Points on a hilly landscape, in no order, each with its height.
From any point a climber steps to the highest of the 2 points nearest to it. It stops when none of these is higher. Distance is the straight distance between rows; heights are no part of it.
q601 height 46.8: 5 -10 9 -5 13 -9 -7 -23 -1 3 -4 -9 -2 4 -1 -1 -11 -5 4 -20 13 1 14 -17 8
 -15 -2 -8 8 0 -4
q520 height 6.5: -17 20 -11 -1 -19 0 -4 24 3 -11 -12 16 1 -19 22 21 -9 -4 8 10 -15 -17 0
 9 -9 -6 -9 -17 1 -8 12
q234 height 27.5: -2 17 12 24 6 22 -6 -20 2 5 7 21 -8 5 14 9 0 8 1 -8 3 -16 -8 -9 3 13 3 2
 -2 -13 2
q823 height 14.9: 14 1 -6 -12 -6 0 5 9 -1 47 3 -8 -15 12 6 -11 13 3 -4 11 6 -15 2 -8 -9 4
 -9 -10 9 -1 -8
q439 height 47.8: 6 -11 10 -14 4 -1 18 -6 4 -13 -25 -9 6 -16 -19 -20 14 -2 -2 0 -2 18 19
 10 -3 9 19 15 -7 11 -1
q540 height 33.2: -12 15 9 -14 19 5 10 -2 14 24 -8 -1 15 7 7 -16 16 5 1 1 -18 -3 12 5 -2
 -1 12 -5 -2 -16 28
q414 height 23.3: -4 13 9 8 6 9 5 -33 18 -5 -17 31 -18 11 -1 22 -12 -6 5 -3 10 -16 0 -10 4
 -6 -7 9 -18 -9 -1
q185 height 19.6: 10 -17 -19 11 1 21 5 -3 7 -19 0 -21 10 -4 1 -14 -8 -8 12 -18 -5 -6 17 -8
 -3 2 16 6 -8 8 19
q437 height 13.0: -19 7 2 9 7 11 -4 15 19 5 25 12 15 28 -1 15 -10 -4 -10 19 -17 -1 -22 4 7
 -3 -6 2 -13 -4 22
q639 height 24.9: -2 -19 -5 21 0 -2 -12 4 4 -18 14 17 0 -10 7 15 -17 -4 5 2 -9 -3 -8 12 5
 13 -13 -4 -16 -3 3
q145 height 58.7: 10 -21 16 9 16 -1 -2 -19 2 18 -1 12 -9 -2 -1 -9 6 -5 -4 0 12 7 2 2 4 17
 -10 23 3 -5 -11
q517 height 10.9: -16 18 12 4 -15 -16 -17 4 -13 -20 -11 9 5 2 -3 11 -4 -8 -7 -4 7 13 0 -15
 3 -23 -12 -11 13 4 -11
q959 height 58.6: 7 -20 -11 -4 -2 -20 3 31 2 11 8 -1 17 3 2 7 20 5 -6 8 -6 7 -13 20 8 11
 -8 7 -17 9 -5
q696 height 49.0: 10 -17 -4 -4 -1 -16 4 -17 -7 -34 12 -5 -8 -16 -15 5 -26 -4 23 -5 3 15 -3
 2 5 6 9 -9 -13 -6 -4
q953 height 60.3: 10 -30 8 2 7 -7 -5 -12 -5 6 0 1 -11 -18 -2 -10 4 -3 1 -10 22 14 16 1 3
 12 -8 30 13 -8 -22
q384 height 23.9: -6 8 7 4 4 -2 8 -21 12 -24 -19 24 -6 -1 4 28 -8 -1 13 -12 4 -6 1 -2 13
 -5 0 7 -24 -10 4
q401 height 49.8: 18 -20 -6 -10 -3 1 17 -2 6 -16 -14 -22 -1 -6 -25 -14 0 -9 -5 1 5 16 9 1
 -5 6 12 22 -6 22 -12
q115 height 55.6: -19 11 -5 2 -7 3 -7 11 2 -20 11 14 -5 0 -7 4 -20 -11 7 19 -15 8 -14 5 -9
 -4 -13 -3 2 -14 14
q692 height 41.4: 26 -17 -9 10 4 -4 2 3 -1 13 16 -6 3 21 -13 -8 10 6 -8 4 1 3 -25 0 4 13
 -3 8 -14 12 -21
q214 height 23.0: 0 -6 17 -3 2 7 7 -15 -10 -8 -6 -4 -10 -19 14 17 -10 8 -7 -8 22 -7 8 7 14
 -3 14 2 10 9 -8
q71 height 55.4: -4 -13 13 2 12 -15 -8 -12 -1 2 11 4 3 14 -6 9 -23 -13 -11 8 1 10 -9 -4
 10 -10 -11 -5 4 12 5
q917 height 53.7: 9 -9 7 10 7 -6 -9 -15 -7 13 16 -6 -5 18 -3 0 -22 -11 -14 7 0 -7 -9 -16 1
 -4 -7 -20 11 22 3
q595 height 54.0: 9 -22 6 5 19 -11 8 -16 11 2 5 7 7 13 -7 -5 2 1 7 -6 -10 1 -6 8 12 11 3 1
 -24 -4 10
q982 height 43.7: -1 -7 -25 -12 -12 -1 -1 22 -14 -2 11 -18 -9 -25 13 21 -6 17 6 -2 10 -6
 -3 17 -4 1 2 -5 5 2 -21
q433 height 51.2: -4 -31 -9 -3 16 -6 1 -7 13 -5 25 -4 -7 11 -21 -9 -24 -13 8 12 -9 15 -4 4
 -1 2 -10 7 -7 -9 10
q578 height 31.9: -11 9 16 2 7 0 10 5 10 15 -15 12 12 -2 6 -18 18 -3 -6 12 -26 -3 10 9 -7
 12 5 -9 2 -2 32
q421 height 42.3: -8 -9 6 -3 10 -11 -6 5 11 -3 -11 -3 17 10 -11 -13 -9 -23 -10 7 -18 11 11
 -8 -3 -13 -9 -5 5 17 21
q713 height 5.5: 4 2 2 25 -2 -4 -24 5 -8 19 28 12 4 15 8 4 0 -3 -9 1 2 -2 -15 -13 2 5 -19
 -8 8 -3 -8
q406 height 46.0: -4 -13 -2 -13 2 -20 0 -4 -4 -14 -1 -19 4 -4 -4 -2 -17 -8 9 -11 -1 8 12
 -6 2 -17 2 -19 10 1 8
q172 height 5.3: 1 -10 -4 14 10 0 -23 11 7 16 24 4 10 20 9 16 -9 -8 -7 -3 11 1 -12 -15 10
 -12 -25 8 1 -5 -10
q64 height 29.2: 8 4 7 21 1 22 0 -19 2 -16 4 7 -6 -3 -7 -15 -11 -4 1 5 -13 -6 -2 -5 -7 17
 12 -9 -7 6 15
q315 height 17.2: 1 14 -21 -9 4 26 1 20 13 16 7 -17 0 15 -1 -8 12 7 1 1 2 -3 -6 -9 -10 -8
 -1 27 -2 -14 -6
q488 height 28.0: 10 7 8 13 -15 -22 4 -8 -13 -14 -10 12 0 1 4 22 -3 6 -11 1 0 -10 -14 0 10
 1 2 -27 -16 28 -11
q722 height 58.8: 3 -18 -3 4 -4 -29 -21 11 -15 7 20 3 7 -9 2 2 6 0 -2 -3 6 13 -1 5 6 3 -18
 -2 11 -4 -16
q416 height 13.7: -9 17 10 13 -8 12 -1 7 6 11 0 33 0 22 -11 -1 10 -1 -6 26 -7 8 -18 8 -5
 15 -13 17 -14 -7 -4
q380 height 30.0: 5 -5 3 9 6 17 5 -6 5 -2 0 -2 -6 -3 -11 -22 -6 -11 -8 14 -14 1 4 0 -12 16
 6 8 2 10 15
q267 height 44.9: 9 -17 -32 -19 -20 -4 13 25 -6 1 2 -27 -14 -18 3 7 -2 9 1 2 9 -8 7 16 -11
 4 7 -1 4 14 -21
q889 height 23.2: 8 6 7 1 9 17 5 -16 -6 -5 5 -15 3 0 -3 -4 3 13 -6 -11 10 2 -4 -4 5 2 23 9
 0 5 -5
q547 height 45.6: -9 25 -1 -12 -4 7 -10 -1 -4 5 -15 5 -10 5 -16 -21 2 -8 5 5 0 19 6 -15
 -22 -9 -15 10 13 -19 -12
q17 height 52.4: 3 -30 -5 -4 20 -11 -2 -1 16 5 14 1 7 20 -11 0 -7 -8 5 1 -3 12 -7 3 10 -2
 -14 16 -18 -8 1
q750 height 26.2: 5 0 1 0 14 29 11 -9 7 17 12 -4 -12 2 17 12 -10 11 -5 6 8 -21 -8 8 6 4 13
 15 1 -3 11
q365 height 29.7: -13 20 20 -18 13 -6 9 -15 0 9 -14 2 10 13 -11 -8 -6 -7 -19 17 -16 5 1 2
 -2 -13 10 -17 4 18 18
q388 height 27.6: -8 -5 22 -18 16 -4 16 -19 9 7 -33 2 6 -9 2 -10 6 -5 -4 -4 -5 -3 28 8 5
 -5 14 -2 2 6 19
q373 height 54.2: 9 15 -19 -7 -13 2 -2 7 2 6 5 -2 -9 23 -15 -12 -9 -7 5 15 -17 -11 -14 -13
 -17 -6 -9 -19 -6 2 3
q806 height 24.1: 4 -2 17 27 -10 5 -8 -1 -13 -23 -5 14 2 -27 15 21 1 4 -13 -9 13 -1 0 7 13
 13 3 5 1 18 -16
q347 height 12.3: -7 -2 -2 5 0 7 -2 18 17 -11 -9 8 15 12 -2 12 -8 -17 -15 11 -11 -3 -5 2 4
 -11 -9 16 -9 21 15
q760 height 53.6: 17 -14 -3 1 -8 10 25 -9 -8 -7 -8 -24 6 -9 0 -13 5 4 -3 -4 -1 -14 14 13 0
 11 36 -17 -3 30 15
q633 height 43.5: -12 6 1 -10 5 -7 -11 -6 -10 -3 8 -9 -3 -12 2 -10 4 7 15 -17 9 13 13 -9
 -2 -12 2 0 21 -31 -5
q125 height 22.7: -7 14 18 -3 2 8 3 -22 3 16 -16 26 -22 2 10 21 -13 -7 -4 10 18 -13 2 -4 3
 -7 -14 12 5 -5 -6
q838 height 46.2: -12 20 -15 -17 6 4 -3 15 1 11 19 -24 7 20 -10 -9 0 1 -2 11 -10 12 -10 -9
 -12 -19 -2 -3 11 -9 9
q415 height 37.8: -9 3 -7 -21 8 4 9 14 -3 9 4 -28 8 6 0 -9 27 24 -7 -9 10 4 8 6 7 -15 22 5
 9 -2 -8
q106 height 13.4: -12 13 3 3 -3 16 7 5 21 6 6 25 3 31 -14 11 -3 -3 -12 32 -15 -7 -21 12 0
 1 -6 7 -24 4 12
q95 height 21.0: -3 2 -6 2 10 25 -8 -6 14 3 -17 -12 2 -3 5 -13 -3 -11 3 -20 3 -9 29 -22
 -9 -13 0 9 14 -3 11
q5 height 20.3: -6 -6 -3 12 10 24 -3 -10 4 -18 -5 -19 13 -16 7 -18 -7 -10 8 -20 1 6 33
 -11 -4 -5 16 8 11 -2 23
q314 height 53.8: 1 -3 -20 -31 -6 -7 16 14 5 6 -2 -18 -7 2 -12 -8 -1 -4 10 12 -8 3 0 6 -13
 -6 1 1 0 -2 6
q969 height 56.7: 10 -1 -28 -23 -16 -7 9 21 3 15 1 -18 -8 9 -9 -10 -4 -10 1 20 -12 -12 1
 -2 -19 -6 -6 -15 5 12 7
q265 height 11.3: -4 1 -1 2 -8 -15 -10 9 -7 -30 -4 -5 13 1 -7 14 -10 -7 -3 -7 0 11 -7 -8 8
 -17 -6 -5 -4 14 -6
q592 height 5.7: 0 4 -4 24 -12 -6 -23 19 -9 5 22 23 6 7 4 9 5 0 -4 8 -4 8 -22 2 0 15 -22
 4 -6 -6 -15
q329 height 27.3: 8 0 6 11 -10 -29 0 -1 -11 6 2 25 -3 11 -1 15 -2 0 -7 17 -5 0 -22 9 5 10
 -15 -19 -17 14 -12
q772 height 9.1: -19 29 16 1 -4 6 -2 -3 -3 5 -17 7 2 -9 14 -9 11 4 -1 -4 -8 -11 15 -5 -7
 -7 11 -25 22 -10 16
q704 height 22.5: 10 -12 12 -1 5 7 6 -19 2 12 -15 5 -16 -9 20 24 -11 2 -6 -9 24 -23 8 2 15
 -3 1 6 2 12 -12
q984 height 52.3: 2 -14 -6 0 7 3 9 17 2 4 14 -22 11 7 -7 -5 8 1 -21 11 -2 10 -12 11 3 5 9
 16 7 26 5
q280 height 18.1: 8 0 -21 3 0 18 -2 19 9 -5 1 -14 8 6 4 -2 12 8 8 -14 0 -5 -2 -6 -1 -2 3
 20 -9 -7 -1
q673 height 57.9: -10 18 13 -13 2 -22 10 -12 1 18 -7 14 -1 16 3 6 -5 -2 3 10 -10 -10 -6 -4
 2 -10 -3 -31 -4 -4 14
q632 height 51.8: 10 -15 -8 6 -6 9 4 13 1 -27 -4 -24 10 -12 -13 -10 6 -2 -7 -8 6 16 10 -3
 -1 4 13 21 1 22 -7
q58 height 62.2: 4 -23 -2 -17 3 -1 11 -5 0 8 -5 -14 -18 -18 2 -1 0 6 7 -10 24 7 19 8 1 2
 3 27 10 -12 -19
q859 height 53.9: -11 14 20 -2 1 -20 -6 -18 -9 13 -7 15 -7 2 8 7 -4 -4 2 -3 5 -5 4 -9 3 -8
 -9 -26 14 -8 3
q108 height 48.8: 26 6 0 14 -19 6 1 -5 -12 -11 -6 -5 -8 -3 -9 -8 1 3 -6 -1 2 -12 -7 -11 -6
 12 10 -17 -5 26 -12
q177 height 10.5: -25 30 11 0 -9 -7 -18 11 -10 5 2 7 7 13 6 10 -5 -6 -9 5 2 5 -3 -16 -3
 -25 -15 -14 22 -5 0
q495 height 51.0: -1 -17 -11 0 -5 17 8 16 5 -8 -5 -11 -5 -27 15 5 -8 -4 -2 4 1 -8 14 16 -5
 9 5 20 9 8 8
q385 height 43.4: 16 4 -15 -2 -1 3 0 -2 -8 8 21 -14 -9 18 -23 -21 3 7 -1 8 -2 9 -23 -9 -12
 8 2 2 -3 1 -16
q678 height 50.1: -1 -23 1 -3 8 -15 3 -18 1 -24 20 5 -10 -3 -24 -6 -24 -8 16 7 -7 21 -9 8
 3 9 -1 -3 -12 -14 3
q701 height 26.8: 5 -4 8 4 -10 -26 1 7 -9 -10 -9 17 10 6 -7 18 9 2 -11 9 3 14 -20 15 14 3
 -10 7 -20 19 -22
q536 height 64.9: 0 -26 -5 -12 9 -6 15 -10 1 10 6 -28 -8 -11 -1 -17 -1 2 2 -5 13 12 24 5
 -3 5 13 16 14 0 -2
q763 height 30.9: 2 -1 8 7 12 13 11 -2 15 4 -16 8 13 0 -8 -28 17 -5 -6 8 -25 1 9 9 -8 19
 11 8 -12 8 24
q148 height 49.4: 8 -18 -2 11 -6 15 -1 14 2 -14 -15 -11 5 -16 8 5 3 -2 -13 -9 9 -6 14 4 6
 2 6 19 4 25 -8
q313 height 35.0: -15 11 7 -15 9 5 10 11 5 17 -10 -11 14 2 13 -6 29 17 -3 -8 -2 -5 16 9 6
 -10 18 -3 5 -11 13
q541 height 57.1: 0 -14 19 -3 11 -16 -3 -17 -7 6 -1 8 -4 0 -13 -10 -5 -10 -5 8 3 19 2 2 3
 5 -9 7 7 2 -4
q648 height 43.9: -21 19 3 -25 11 -7 1 3 -5 6 9 -15 9 10 -7 -1 0 6 -3 6 -3 17 -9 1 0 -21 6
 -6 15 -11 7
q533 height 48.7: -5 25 6 -14 4 2 8 10 2 24 2 3 11 19 -2 -8 29 17 -3 7 -7 7 -15 4 -1 4 7 8
 -9 -16 -3
q131 height 50.3: 20 -18 -6 -9 -2 -4 22 -3 -2 5 2 -23 0 2 -7 -3 -2 5 -13 7 -1 -10 -5 14 3
 9 21 -10 -3 35 4
q266 height 26.4: 15 -18 2 11 -6 -26 -2 1 3 -11 -14 22 3 2 -10 4 11 -7 5 -4 -3 9 -6 5 6 14
 -19 4 -24 8 -16
q753 height 51.4: 22 -5 0 15 -6 3 -2 -10 -13 6 12 -14 -7 4 -1 -10 -11 -1 -11 0 -1 -14 -4
 -11 -5 8 7 -26 9 28 0
q746 height 41.3: -4 -4 10 -7 6 -22 -9 -19 -17 -4 5 3 3 -19 -1 -12 21 15 16 -24 14 15 17 1
 10 0 10 -2 11 -29 -11
q752 height 34.7: 5 17 -22 -13 2 16 -1 4 15 -6 5 -8 0 28 -7 13 -10 6 7 -6 -1 -13 -19 -16 2
 -23 1 8 -19 -6 -5
q650 height 6.8: -16 24 -4 -9 -19 3 -2 27 0 -1 -13 9 -1 -6 7 5 5 -4 2 14 -8 -3 -1 4 -12
 -11 -10 -3 12 -9 5
q770 height 45.8: 17 4 -6 -1 -13 -4 -4 0 -13 -4 -1 -11 -7 6 -17 -13 2 1 -3 1 3 4 -10 -12
 -9 2 -1 -6 2 11 -20
q176 height 12.7: -16 17 1 14 -7 6 -12 22 8 -3 7 12 19 20 7 19 -4 -6 -14 7 -10 -2 -16 -6 6
 -11 -12 5 -4 5 8
q244 height 41.1: -16 14 -6 -21 9 -2 5 -3 -11 -6 12 -31 7 1 -6 -11 7 17 0 -8 4 14 3 -1 0
 -20 24 -12 18 -8 1
q624 height 7.9: -9 14 22 15 -18 -3 -9 -8 -17 -28 -9 11 -6 -32 2 -2 -4 -7 2 3 3 7 12 -5
 -3 2 4 -20 22 0 -1
q809 height 7.1: -20 24 1 -2 -10 13 -5 15 -2 -18 -9 3 2 -18 1 -9 5 -2 6 6 -9 11 3 -1 -15
 -4 0 10 16 -19 7
q479 height 53.1: -19 -1 -6 -11 -7 -6 -1 24 -10 -15 11 -10 5 -11 -3 10 -9 -6 -8 16 -3 19
 -9 15 -3 -9 -4 1 20 9 4
q811 height 45.1: 9 7 14 -11 12 5 13 -26 2 -3 -27 -3 3 -10 -11 -19 20 8 7 -17 5 12 20 0 1
 7 20 9 -13 -7 -9
q499 height 64.1: -3 19 5 -1 -2 -19 13 -17 2 -4 -1 16 -1 14 -5 -3 0 7 14 9 -23 -9 -15 4 -1
 5 9 -35 -20 -8 18
q38 height 51.3: -15 10 21 6 -2 -27 -22 -15 -21 1 7 15 0 -8 2 -2 4 -1 -2 -8 7 11 6 -10 5
 -9 -8 -21 26 -14 -6
q617 height 42.4: -1 1 16 -11 0 -11 6 -12 -8 -2 -23 7 -3 -21 -6 -20 31 11 11 -14 7 12 21 6
 0 10 9 6 3 -21 -12
q50 height 43.8: 1 -8 -10 1 2 -3 -6 7 3 -1 0 -20 8 6 -6 -17 -6 -12 -4 -4 -10 2 13 -15 -8
 -8 -3 -8 11 12 11
q926 height 50.4: 4 -17 -8 -8 -2 -9 15 21 1 11 7 -24 11 3 -1 -3 4 -1 -21 16 -9 -4 -2 17 3
 4 10 -13 6 36 13
q996 height 49.3: -7 14 -22 -12 9 3 1 21 10 2 23 -18 17 24 -7 -4 6 8 8 1 -15 8 -18 -6 -3
 -12 5 -2 -9 -15 15
q939 height 38.1: 15 -14 -26 -15 -5 -1 8 9 1 12 20 -7 -21 13 -16 3 -13 1 7 21 4 4 -21 10
 -10 7 -12 8 -10 -2 -16
q702 height 37.3: 3 1 -19 -18 2 19 10 4 3 9 18 -11 -21 4 -3 12 -18 4 4 13 10 -5 -18 7 -5
 -4 -1 17 1 -6 -7
q579 height 49.9: 4 6 9 14 5 0 -12 -18 -7 -3 -3 -1 5 -2 0 -14 9 0 6 -23 4 1 12 -16 -1 4 4
 -12 7 -6 0
q604 height 15.5: 6 7 -11 -12 0 3 5 11 1 41 13 -13 -11 5 8 -20 24 14 9 4 4 -6 3 -6 -13 10
 -3 0 9 -25 -4
q899 height 50.2: -4 -9 9 22 3 5 -11 11 3 15 -2 19 7 -21 35 19 15 5 -2 -16 7 -16 13 12 13
 16 -9 6 3 -7 2
q743 height 43.1: -4 29 -2 -18 2 16 -1 -12 -4 3 -3 -5 -12 10 -18 -15 -10 -2 0 12 -2 11 -5
 -11 -19 -11 1 3 8 -10 -5
q787 height 47.6: -15 12 12 -3 1 1 -15 -4 -13 3 -2 8 -5 -10 -11 -22 7 -6 1 7 7 30 11 -5
 -13 0 -13 20 24 -20 -12
q891 height 24.3: 6 10 13 -7 8 5 15 -21 -7 6 -5 -4 2 4 5 -2 12 22 -1 -9 4 -8 -4 6 9 4 27
 -6 -8 1 3
q853 height 24.5: 9 -10 -1 28 -7 -4 -13 1 -11 -20 8 12 4 -19 12 14 -4 4 2 -12 2 -1 -8 4 9
 17 -3 -3 -11 9 -11
q335 height 55.8: -7 -13 3 2 -2 -10 -24 2 -11 2 3 -3 -7 -7 1 0 -8 -13 -2 -9 18 13 16 -15
 -1 -16 -23 5 28 -5 -17
q587 height 26.9: -3 5 5 11 7 12 0 -10 0 10 17 12 -8 -3 25 18 -8 13 10 -6 5 -18 -9 6 10 10
 4 -2 -4 -18 10
q904 height 16.3: 9 11 -18 -9 3 23 14 11 10 26 1 -13 -8 4 7 -18 25 17 11 0 -3 -14 3 0 -13
 10 10 16 -5 -20 4
q715 height 25.5: 0 9 10 -20 -1 -4 20 -24 2 -5 -30 9 -12 -13 11 13 0 9 17 -12 9 -17 13 5 6
 -7 14 -7 -8 -11 4
q976 height 5.9: -11 25 2 27 -17 0 -14 18 -3 4 5 31 6 1 19 21 11 6 -2 0 -5 -8 -13 0 0 16
 -16 0 -5 -12 -8
q570 height 14.4: 17 -8 -3 -13 -5 -15 6 -1 5 36 -10 12 -16 12 -4 -7 8 -6 9 11 0 -10 -2 0
 -7 10 -19 -12 -9 -7 -6
q378 height 28.4: 2 9 21 33 3 19 -4 -21 4 -2 2 28 -9 2 1 -4 -3 -4 -8 5 -7 -9 -7 -4 -1 22 1
 0 -4 2 9
q264 height 5.0: 14 1 -8 17 -2 3 -14 10 8 13 6 6 8 29 2 19 2 -2 -10 -4 11 -10 -21 -17 9
 -10 -20 6 -12 10 -22
q42 height 57.4: -5 -16 -1 10 -3 -23 -27 13 -4 4 4 10 7 -4 10 12 -1 -15 0 -11 9 6 9 -8 6
 -9 -33 -3 11 -3 -13
q281 height 25.4: 2 5 9 -14 11 10 14 -17 1 22 -6 1 -15 -2 9 -1 2 10 2 1 7 -13 3 5 1 4 9 6
 4 -11 3
q654 height 11.7: 5 -3 7 20 -2 1 -8 -3 0 -41 -3 0 17 -4 -11 3 -8 -10 -1 -9 -5 11 -3 -10 9
 -1 6 0 -13 17 3
q808 height 25.3: -8 1 -11 9 -1 4 -4 7 6 -22 9 9 5 -1 11 21 -13 5 15 -8 -9 -8 -12 7 8 -2
 -3 -3 -19 -13 10
q465 height 22.2: -1 8 19 7 18 29 4 -13 2 6 -8 -11 14 0 9 -5 18 16 -19 -15 11 -2 9 -1 10
 -1 26 18 4 9 -1
q162 height 12.0: 1 -2 13 13 -2 4 0 -3 8 -23 -17 11 9 2 -4 11 -10 -15 -16 4 -5 -2 -2 -4 8
 -4 -1 8 -10 27 7
q509 height 48.5: -3 -9 -3 6 2 10 -7 14 6 13 -4 -3 3 -11 28 9 12 5 4 -19 9 -15 19 -1 7 -2
 -5 5 8 -12 5
q9 height 49.2: -15 15 14 9 -2 -13 -22 -6 -15 -9 9 18 6 -5 -9 -9 3 -5 1 0 0 26 -3 -8 -2
 -1 -13 6 16 -19 -6
q652 height 40.1: 20 -23 -1 11 5 -18 -8 0 -9 22 23 -8 6 14 -9 -18 9 -2 -12 5 3 10 -10 -6 2
 12 -10 -1 5 13 -12
q828 height 26.0: 17 -29 -1 17 -4 -21 -11 -4 -1 3 -6 18 -6 -9 -1 1 3 -12 7 -9 6 0 5 2 2 20
 -24 0 -8 3 -17
q370 height 57.8: 4 -1 -1 10 3 -15 4 -4 8 -7 -1 12 12 12 -4 -7 11 4 14 -9 -22 -5 -9 1 5 10
 4 -19 -25 -7 16
q174 height 24.6: 7 -2 2 -11 5 -6 18 -25 12 -15 -23 10 -3 2 2 16 -6 4 16 -12 1 -14 2 3 14
 -7 12 -1 -30 0 8
q236 height 57.6: 4 -12 -5 0 6 16 26 -13 1 -3 -2 -18 4 -14 2 -23 0 1 7 2 -10 -6 17 15 -8
 18 31 -2 1 9 31
q543 height 9.8: -23 33 10 13 -9 3 -18 7 -9 -1 3 2 11 1 16 -1 7 5 -3 -11 -5 -8 5 -18 -3
 -14 1 -27 26 -12 8
q208 height 53.2: 3 4 -8 -8 6 -9 0 12 7 16 15 -1 12 27 -9 -6 15 8 6 2 -11 6 -19 -3 0 0 -4
 -1 -18 -16 1
q755 height 21.6: -4 5 -1 0 14 18 -10 -2 15 18 -10 0 -3 5 1 -17 3 -13 1 -8 2 2 20 -18 -14
 -5 -15 16 11 -15 3
q232 height 7.5: -7 22 7 14 -15 13 -10 5 -12 -31 -2 2 -1 -21 -4 -8 -2 -2 1 3 -4 12 -1 -8
 -10 3 6 -2 15 -3 -2
q299 height 28.6: -2 14 21 -4 19 5 6 -28 11 9 -24 10 8 8 -4 -11 2 -7 -11 -3 -12 -3 14 -6 0
 -3 8 -8 -5 10 14
q799 height 39.2: 10 -20 -3 -3 -2 -17 -4 15 -6 36 14 -4 -1 8 -4 -14 13 -5 -8 20 8 14 -1 6
 -6 11 -20 8 9 3 -11
q412 height 29.8: 8 -12 -24 -9 -9 -3 7 11 -2 -10 3 -20 4 -5 11 16 -16 5 6 -8 -4 -19 -1 8 3
 -8 10 -19 -8 17 6
q936 height 14.1: 4 6 7 -1 -7 -4 1 3 3 24 -14 28 -9 10 -8 -10 18 -4 5 16 -2 5 -5 5 -9 15
 -19 10 -10 -13 -9
q298 height 51.5: 5 5 1 1 2 0 4 17 -1 16 1 -10 17 9 0 -17 35 16 -9 -1 -9 3 -4 6 -1 9 9 8
 -3 2 -1
q849 height 6.2: -17 28 0 22 -16 0 -6 8 0 -9 2 30 -2 -4 22 29 -8 2 4 2 -9 -15 -10 -1 -2 4
 -10 -15 -4 -12 5
q638 height 54.1: -17 11 -7 0 -14 -2 -5 20 -10 -33 10 7 3 -14 -10 9 -13 -8 4 17 -10 24 -20
 14 -7 -1 -8 6 6 -4 0
q867 height 26.1: -5 10 -3 7 5 0 3 -9 3 -6 5 15 2 0 22 23 2 19 23 -21 0 -14 -10 4 15 2 8
 -5 -21 -26 8
q186 height 36.2: -2 11 -11 -16 6 19 4 -2 14 8 11 2 -10 25 -5 19 -17 2 -1 12 4 -12 -22 -1
 4 -16 -2 14 -14 -5 -1
q850 height 50.7: 9 -5 -16 -31 -19 -19 19 4 -8 -11 -12 -18 -14 -10 -19 -7 1 5 15 2 0 7 1 7
 -11 -1 9 -10 -3 -1 -14
q862 height 30.7: 11 -5 -23 -10 -14 2 9 5 9 -16 -11 3 -10 -9 5 13 -18 -7 15 4 -11 -25 2 7
 -7 -1 1 -11 -18 7 9
q311 height 47.7: 8 -17 -14 -4 -7 -12 -5 -4 -5 -33 6 -15 -6 -10 -17 -3 -27 -13 18 -8 3 16
 6 -13 -5 -6 -3 -5 1 -3 -6
q567 height 8.4: -13 15 21 2 -7 7 1 -15 -10 -13 -20 0 -7 -30 3 -16 1 -3 3 -2 1 -1 26 -5
 -8 -3 18 -24 27 -6 9
q229 height 51.6: -5 -6 22 25 9 10 -8 -8 1 7 -6 14 2 -13 28 12 -1 -4 -10 -12 6 -17 12 3 12
 9 -1 -2 12 6 14
q718 height 54.3: -15 -16 10 5 5 -5 -20 0 -9 -9 4 -2 -1 -24 15 9 -7 -5 -2 -17 18 8 24 -4
 10 -13 -8 6 29 -9 -5
q85 height 46.3: -8 14 1 8 2 6 -17 -13 -9 -11 -1 -4 6 -10 10 -7 10 7 18 -35 12 0 18 -20 1
 -10 6 -11 15 -26 -2
q606 height 22.1: 1 -8 12 -4 8 6 8 2 8 19 -11 10 -3 -5 24 32 -3 4 -14 4 17 -19 -1 15 18 -4
 -3 17 -6 11 -6
q549 height 61.2: -7 -17 -12 -5 9 10 29 -8 5 0 9 -31 -1 -19 4 -24 6 7 5 -1 3 11 22 20 -7
 16 29 20 11 4 18
q928 height 28.9: 11 -6 -9 -2 -10 -21 3 1 -11 -14 -2 -8 6 -1 7 23 -8 10 0 -10 -1 -14 -10 6
 13 -7 7 -30 -16 25 -7
q127 height 30.8: -15 10 20 -15 0 -11 10 7 1 14 -22 5 9 2 -1 -9 14 -2 -15 17 -12 -1 9 10
 -1 -7 6 -15 10 11 15
q945 height 55.5: 8 -7 -15 -6 -1 -7 9 26 -1 11 17 -25 15 11 -3 -7 27 16 -9 3 -6 6 -13 11 3
 7 9 4 -5 10 -2
q7 height 32.9: 4 11 -10 3 -3 11 0 -12 14 -24 -2 10 -6 25 -18 14 -15 -3 3 0 -4 -9 -17
 -14 3 -16 -2 1 -29 3 -6
q563 height 26.6: -8 3 12 -25 -3 0 17 -9 4 -4 -37 2 -8 -16 7 7 2 1 1 -3 7 -16 25 7 4 -17
 15 -5 6 4 7
q413 height 38.7: 11 -19 -13 -6 -7 -17 -4 15 -5 27 14 6 -11 9 -7 1 -5 -6 3 26 6 12 -14 14
 -7 11 -26 3 -5 0 -18
q813 height 25.7: 16 -20 -16 12 -13 4 -10 14 2 3 -5 9 -15 -13 4 4 -9 -13 3 1 4 -9 5 0 -10
 15 -25 7 -4 7 -19
q691 height 40.8: 3 26 2 1 5 23 -12 -17 -5 7 9 0 -11 17 -13 -7 -11 2 -6 3 9 7 -14 -21 -10
 -8 -4 12 6 -6 -19
q110 height 21.7: 6 -4 6 -10 5 4 15 6 -2 26 6 -8 -3 0 21 26 3 17 -18 9 11 -20 -12 21 17 1
 11 -2 -1 18 -3
q514 height 58.4: -7 13 -19 -5 -9 13 -2 8 13 -12 10 7 -10 15 -19 -9 -16 -10 13 19 -22 -6
 -11 -3 -18 -7 -8 -10 -9 -14 14
q144 height 22.3: -6 7 12 -3 10 12 -7 -20 6 14 -14 13 -18 -2 3 -1 -10 -13 4 -4 13 -2 13
 -13 -6 -6 -15 14 14 -16 -4
q359 height 52.1: -7 -14 -13 0 -4 4 -3 22 0 -19 6 -13 2 -19 5 8 -11 -6 0 2 0 12 3 10 -3 -1
 -5 17 10 3 2
q930 height 47.3: 9 3 -23 -25 -23 -4 11 22 -8 -2 -12 -20 -12 -6 -5 -2 16 16 6 -4 9 -8 3 5
 -7 -7 8 -4 1 1 -25
q621 height 23.6: -4 5 8 13 -11 18 -6 4 -18 -22 2 -2 -8 -33 18 17 -4 11 -8 -6 20 -3 4 9 7
 4 11 4 15 5 -15
q295 height 31.6: 13 -3 -17 -6 -9 8 6 -12 11 -22 -1 5 -16 7 -12 5 -21 -7 15 4 -8 -19 -6 -5
 -4 -3 2 -9 -23 4 2
q10 height 60.0: 10 -32 -4 4 2 -33 -8 14 -8 5 17 -4 17 -7 2 4 14 5 -7 -5 1 11 -5 16 15 9
 -7 3 -6 9 -14
q117 height 53.0: -9 -15 16 16 10 -7 -15 -6 -2 -8 2 10 9 -14 11 3 -4 -9 -2 -14 4 8 13 -2
 12 1 -7 6 12 -4 8
q18 height 18.9: 10 -7 -18 20 0 20 -6 3 3 -26 5 -11 15 3 2 -6 1 2 16 -26 -4 -3 0 -10 3 3
 11 6 -16 -3 9

Call two points neighbours if one is among the 2 nearest of the other. Go from one point of each pair to the other, from neighbour to neighbour, staying as high as possible. Name the lowest point that can't be avoided.
q632 / q499 -> q746
q536 / q208 -> q533
q536 / q10 -> q131
q514 / q969 -> q373
q632 / q514 -> q148
q499 / q579 -> q406

For each start below, name the point where the climber stops.
q928 -> q536
q692 -> q536
q264 -> q208
q176 -> q208
q172 -> q208
q315 -> q208

Two climbers start at each pair of points below. Name the first point that both come to, or write -.
q162 / q378 -> q578
q715 / q867 -> q578
q281 / q214 -> q587
